Each row is a point on a landscape with many valleys, with its height.
A ball rolls from a point to whichever of its 2 nearest points has the largest drop for the distance, and stops where none of them is lower. Distance is the straight distance between rows; heights are no part of it.
K_344: [187 139 140 172 106  78 131 164 136  68 133 150 179 129  87  99 137 164
 135 120  68 110]  h=36.4
K_25: [131 119 142  99 174  84  63  95 134 163 151 118 120 192  93 118 160 148
 133 133  86 133]  h=32.5
K_133: [ 95 177 116 122 103 115 162 137 156 128 175 110  93 128  89 131 159 127
  68 139 145 122]  h=16.8
K_221: [ 67 149 110 133 154 102 162 145 118 112 163 100 139  98 115 148 100 127
  95 123 115 163]  h=37.8
K_666: [127  96 147 124  84 182 137  97  92 174  95 140  95 153  87 104 178 155
 132 130 160 126]  h=77.9
K_584: [157 124 115 105 149  99 125 194 154 111 152 159 210 153 134 119 143 127
 155 132  78  96]  h=38.8
K_936: [127 135 109 104 125 113 152 154 121 162 181 103  89 139  60 169 181 144
  79 156 152 137]  h=7.3
K_342: [136 113 158  78 158 148 101 112 152 156 125 130 162 107 176 150 134 162
 163 111 120 128]  h=55.9
K_583: [108 163 163 157 100 126  98 124 148 166 112 144 116 186 155  81 132 124
 109 140 121 136]  h=23.7
K_961: [164 134  96 148  68 152 159 162  85 100 140 143 118 128  74 148 134 161
 121 131 153 117]  h=25.3
K_974: [149 132 126 147 108 154 162 159 136  86 101 153 139  89 161  94 114  55
 134 120 126  84]  h=73.7
K_834: [148 116  96  93 130 100 152 126 142 153 134  91 137  59 164 169 108  95
 112  94 164 147]  h=38.0
K_171: [179  96  91 170 173 104 123 157 137 127  99 161 136  99 114 157  57 108
  82 134 164 134]  h=49.6
K_79: [ 98 115 133  79 184 117  78  48 138 131 145 104 100 155 118 119 163 150
 167 140 116 147]  h=33.2
K_220: [111  93  93 135  91 101 122 134 107 191  97 149 149  97 154  93  95 113
 131 117 125 152]  h=77.8
K_839: [161  96 154 133 204 151  94 121 154 179  82 168 119 133 130 131 106 117
  97 144 167 125]  h=51.9
K_521: [116 167 144 161  48 107 104 111 102 178 119 121 112 199 163  80 145 131
 148 103 123 152]  h=16.9
K_152: [163 102 110 164 147  72 130 156 184 135 111 169 168 101  95 151  83 119
  94 145 137 121]  h=46.7
K_202: [ 67 183 147 112 114 127 119  95 114 108 182  96  90 170 127 145 162 159
 172 150 115 157]  h=65.2
K_549: [149 128  61 169  30 112 137 189 128 145 118 161 104 118  84 136 125 137
 140 189 143 100]  h=37.7
K_327: [132 117  98  79 162 127 111 134  95 118 144 120 162 173 111 112 150  97
 164 109  90 114]  h=51.3
K_500: [162  97 146 151  72 132 107 117  87 171  89 156 104 132  91 106 143 168
 155 145 136 117]  h=76.2
K_698: [131 144 110 209  61 120 161 186 104 130 100 150 108 102 111 109  91 109
 109 154 134 138]  h=34.8
K_410: [144 134 137 115 117 142 127 119 105 103 127  90 132 100 201 105 113  95
 145  89 114 120]  h=70.3
K_176: [217  93 154  94 153 134 102 113 152 154 116 138 157 111 143 157 153 135
 157 117 131  91]  h=51.7
K_231: [ 97 130 109 122  98 131 190 175 125 193 127 143 125 107  80 129 182 106
  75 146 160 139]  h=20.4
K_638: [ 80 156 134 144 168 168 116 117 126  57 150 113  88 169 168 145  64 143
 126 150 130 144]  h=39.2
K_312: [122 134 107 118  96 109 110 131  55 118 147 114 142 197 118  96 143 115
 171  98  80 125]  h=55.7
K_338: [ 99 124 162  85 218 185 149 140 123 134 133 137 155 125 131 149 169 126
 154 135 112 132]  h=64.6
K_472: [190 117 114 169 119  50 114 132 160 114 136 145 160 114  76 127 108 159
 102 126 103 115]  h=42.6
K_689: [107 120  78 213  66 115 161 187 114 154  84 165 108 127  65 115 116 107
 125 187 146 118]  h=38.6
K_182: [ 50 138 116 141  92 134 178 148 139 171 135 149 139 152  89 103 151 103
  92 130 142 132]  h=12.7
K_186: [ 88 161 127  80 107 196 109  98 143 101 138 102 111 152 175 120 167 131
 167 148 142 105]  h=57.3
K_13: [131 147 150 106 198  85 114 108 150 153 146  94 111  66 180 183 123 112
 132 138 125 189]  h=23.6
K_156: [164 112 191 130 160 165 110 119 144  94 106 158 157 123 141 140 104 154
 150 111 123 100]  h=72.0
K_646: [149 124 117 108 185  93  97 141 138 146 142 125 136 155 102 143 136 124
 107 132 114 137]  h=25.7
K_545: [161 155  88 184  99  94 167 176 121 119 107 150 129  84  95 109 133  79
  92 136 119 134]  h=31.1
K_882: [125 123 139 153 182 155 125 123  68 100 105 105  95 102 162 133  65 128
 125  91 126 165]  h=11.1
K_625: [113  90  82 113 116 133 131 161 119 162 108 152 145 115 176 116  66  85
 118 123 143 130]  h=76.9
K_850: [140 107 136 136 140 116 116 137 110 207 132 130 102 162  83 140 151 167
  90 146 155 164]  h=23.2
K_60: [ 47 174 152 165 110 162 137 128 126  67 158 107 112 193 168 120 110 158
 127 141 126 144]  h=34.3
K_214: [136  72 139 111 123 172 133  68 109 133 105 120  66 136  65 102 174 122
 118 133 179  99]  h=79.5
K_898: [149 102 121 137  81  77 124 125 145 162 107 143 151  59 139 102 123 119
 128 118 119 119]  h=78.9
K_430: [ 94 128 121 118 159  92 153 146 151 157 142 114 151  80 147 162  99 134
  83 111 129 163]  h=34.1
K_504: [ 69 161 141 128  78 138 138 100 181 161 116 122 151 106 165  74 167 119
 102 123 128 135]  h=37.6
K_38: [125 131 144 114 129  91 119 107 183  91 157 107 155 100 168 145 102 123
 127 113 101 108]  h=72.9
K_601: [ 73 209 157 152  88 145 159 149 161  95 167 113 103 161 131 133 147 145
  93 149 137 136]  h=26.2
K_375: [159 100 111 144 122  96 141 170 127 191 141 141 115 149  36 157 183 166
  68 171 163 139]  h=16.7
K_606: [ 99 165 151 104 117 161 105  83 181  96 135 102 134 145 180  87 164 125
 151 130 108  99]  h=51.8
K_289: [132 131 166 191  88 119 122 135  85 157  78 148 137 135 125  73 124 131
 147 112  94 144]  h=73.3
K_941: [188 109 144 154 207 128 116 134 167 139 101 143 111 111 108 166  94 110
  80 133 162 130]  h=52.0
K_547: [157 159 162 122 117 112 130 147 178  81 152 123 138 112 165 131 135 111
 102 124 120  85]  h=70.2
K_282: [181 138 103 169 119 138 150 168  78  68 107 159 162 147  77 116 147 156
 148 114  85 118]  h=27.3
K_858: [110 115 118  98 153 112 111 116  73 194 152  92  80 184  98 150 166 136
 113 138 154 174]  h=28.1
K_4: [ 73 170 126 131  89 154 114  84 180 121 131  84 143 123 201  61 170 142
 133 129 125 132]  h=44.7
K_144: [ 96 140 127 103 175 103 115 113 100 158 153  97 112  93 167 157 123 139
 145 137 127 198]  h=18.0
K_816: [107 144 110  91 151 114 146 135 164 113 160  94 110  81 180 160 113  65
 109 123 146 135]  h=41.7
K_734: [112 105 147 105 153 172 121  73 153  89 136 112 123  85 124 173 114 195
 158 133 147 118]  h=79.1
K_869: [ 78 121 156 138 193 171 104  65 116 100 118 113  95 181 112 127 110 147
 138 143 129 144]  h=45.3
K_773: [165 118 108 122 118 142 178 181 102 106 111 155 187  76 133 140 148 121
 154 101 113 108]  h=39.7
K_718: [169  92 188 114 134 145 125  77 185  79 121 142 168  98 127 148 117 141
 165 102 127  79]  h=74.0
K_187: [115 115 104 100 134  66  94  87 154  93 152  94 139 129 150 127  81  93
 131 112 110 112]  h=75.0
K_609: [158 116 165 192  66 107 111 145  85 200  76 161 125 122 114 110 124 182
 162 147 110 143]  h=74.9
K_237: [107 149 110  94  92 174  96  83 124 128 128 107  76 187 145 104 133 114
 149 128 152 104]  h=61.1
K_351: [122 128  90 156 130 100 164 168 141 161 115 155 105 112  84 116 129  76
  57 147 153 130]  h=26.5
K_350: [154 145 146 123 204  77 138 137 162 141 137 107 154  79 155 170 121 100
  85 112 128 149]  h=29.5
K_431: [163 124  87 119 161  71 100 174 153 141 131 152 182 164 123 114 118  97
 125 133  83 114]  h=32.2
K_633: [ 90 113 100 102  78 103 177 158 150 114 168 125 185  74 140 136 113 118
 110 106 109 115]  h=27.8
K_109: [114  91 154 122 197 154  94  95 129 153  97 130 115 153 129 130 114 162
 123 131 140 136]  h=48.8
K_572: [ 71 187 131 104 115 171 138 132 102 115 164 105  97 167 158 144 157 109
 164 147 122 140]  h=61.8
K_439: [243 103 132 116 157 128 139 147 122 133  92 148 173  81 124 168 174 127
 159 117 129 122]  h=47.9
K_865: [125 143 121 121  97 171 109 121 122  98 150 122  92 193 122 139 109 158
 137 129 142  98]  h=63.7
K_421: [ 90 108  96 117  81 118 182 159 128 134 137 158 172 107  90 108 143 107
 112 115 116 112]  h=21.2
K_281: [108  98 134 123 126 145 118  36 161 109 119 104 107 105  79 126 135 191
 117 125 153 116]  h=81.4
K_542: [ 81 148 148 130 191 174 119 113  87  80 148 122  76 190 121 148  94 117
 150 153 137 150]  h=42.2
K_329: [115 142 102  96 142  99 102  93  73 138 141  80  89 145 124 111 133  87
 144  95 102 147]  h=61.6
K_624: [ 92 153 126 136 184  96  98  87 106 118 148 100  76 101 155 168  89 149
 129 149 131 221]  h=12.2
K_714: [203 107 125 119 130 138 155 134  72 121 100 131 153  77  94 135 166 138
 162  91 119 125]  h=44.3
K_31: [144 110 106  78 170 130 126 173 121 129 157 139 190 151 102 149 170 131
 162 123 101 108]  h=46.0
K_694: [126 110 162 123 146 207 148 135 109  97 105 156 145 123 146 147  99 167
 148 112 136 104]  h=70.1
K_108: [ 89 105 159 110 189 217 164 136  91 110 110 145 153 139 111 143 127 142
 152 113 132 126]  h=67.9
K_645: [112 108 128  87 195 121  92  81 111 173 142  98  75 154 135 143 166 124
 146 152 143 167]  h=26.3
K_662: [167 144 112 171  89 137 146 156  46 111 110 140 117 161  78 114 133 137
 139 120 127 135]  h=19.5
K_870: [138 136 145 158  88 120 127 127  87 120 106 124 134 119 168  73 115 110
 140  95  97 131]  h=71.9
K_2: [144  99 147 117 132 179 109  70 171  67 115 107 154 104 184 160  89 166
 177 110 144 101]  h=76.6
K_533: [146 135 113 113 100 162 117 135 130  81 134 132 101 145 154 149  71 122
 135 121 155  90]  h=65.7
K_509: [173 146 157 136  97 147 117 122 161  86 128 131 109 114 184 123 100 139
 124 125 142  99]  h=67.6
K_143: [106 106 113 103 131  83 104 110 182 128 137 144 148 150 122  87 110  81
 112 126 110  88]  h=77.0
K_506: [ 71 169 150 156 120 159 126  86 142 152  98 113  98 150 149  84 150 122
  98 131 137 157]  h=30.2
K_653: [118 167 130 144 116  97 101 120  80 101 148  95 114 193 126  84 119 102
 132  97  85 136]  h=58.7
K_127: [114 101 115 136 116  77 107 130 177 170 104 171 142 137 111  74 130  94
 114 153 106 103]  h=78.5
K_17: [105 168 131 146   6 130 137 135 110 131 141 129 118 179 142  94 145 133
 146 121 124 113]  h=7.5
K_41: [118  75 127  96 150 162 136  67 122 124 128  93  73 118  78 146 143 161
 121 137 180 134]  h=81.0
K_713: [117 112 129 151 180  96 108 102  88 106 134  93 107 110 125 159  56 166
 116 111 116 180]  h=5.5
K_563: [108 126 122 136 111 139 140 169 160 123 110 156 144 112 209 100  95  88
 108 132 144 116]  h=75.5
K_795: [183 136 139 112 114 164 151 151 120 102 108 122 137  78 196 129 124  52
 149  98 136 105]  h=72.1
K_752: [165 109 113 139  94  97 175 166 141  98 150 132 190  58 109 149 121 142
 126 107 123 120]  h=34.0
K_828: [117 123 167  74 213 151 123 112 158 126 144 141 152 115 168 187 150 130
 174 142 122 129]  h=60.3
K_262: [199 134  94 147  71 133 137 172 133 133 123 176 112 121  70 163 149 166
 126 171 155  88]  h=31.9

Two balls start at each pair of points below. Name the first point that both come to, or write -.
K_237 / K_542 => -
K_734 / K_533 => -
K_41 / K_869 => -
K_572 / K_865 => K_186

Call two points neighbours if one is among the 2 nearest of the other. Go from one point of each pair to the other, from neighbour to neighbour, staying as low as possible. Name the highest point that can't be avoided.
K_645 / K_936 => K_858
K_646 / K_17 => K_202
K_936 / K_646 => K_79
K_662 / K_182 => K_689
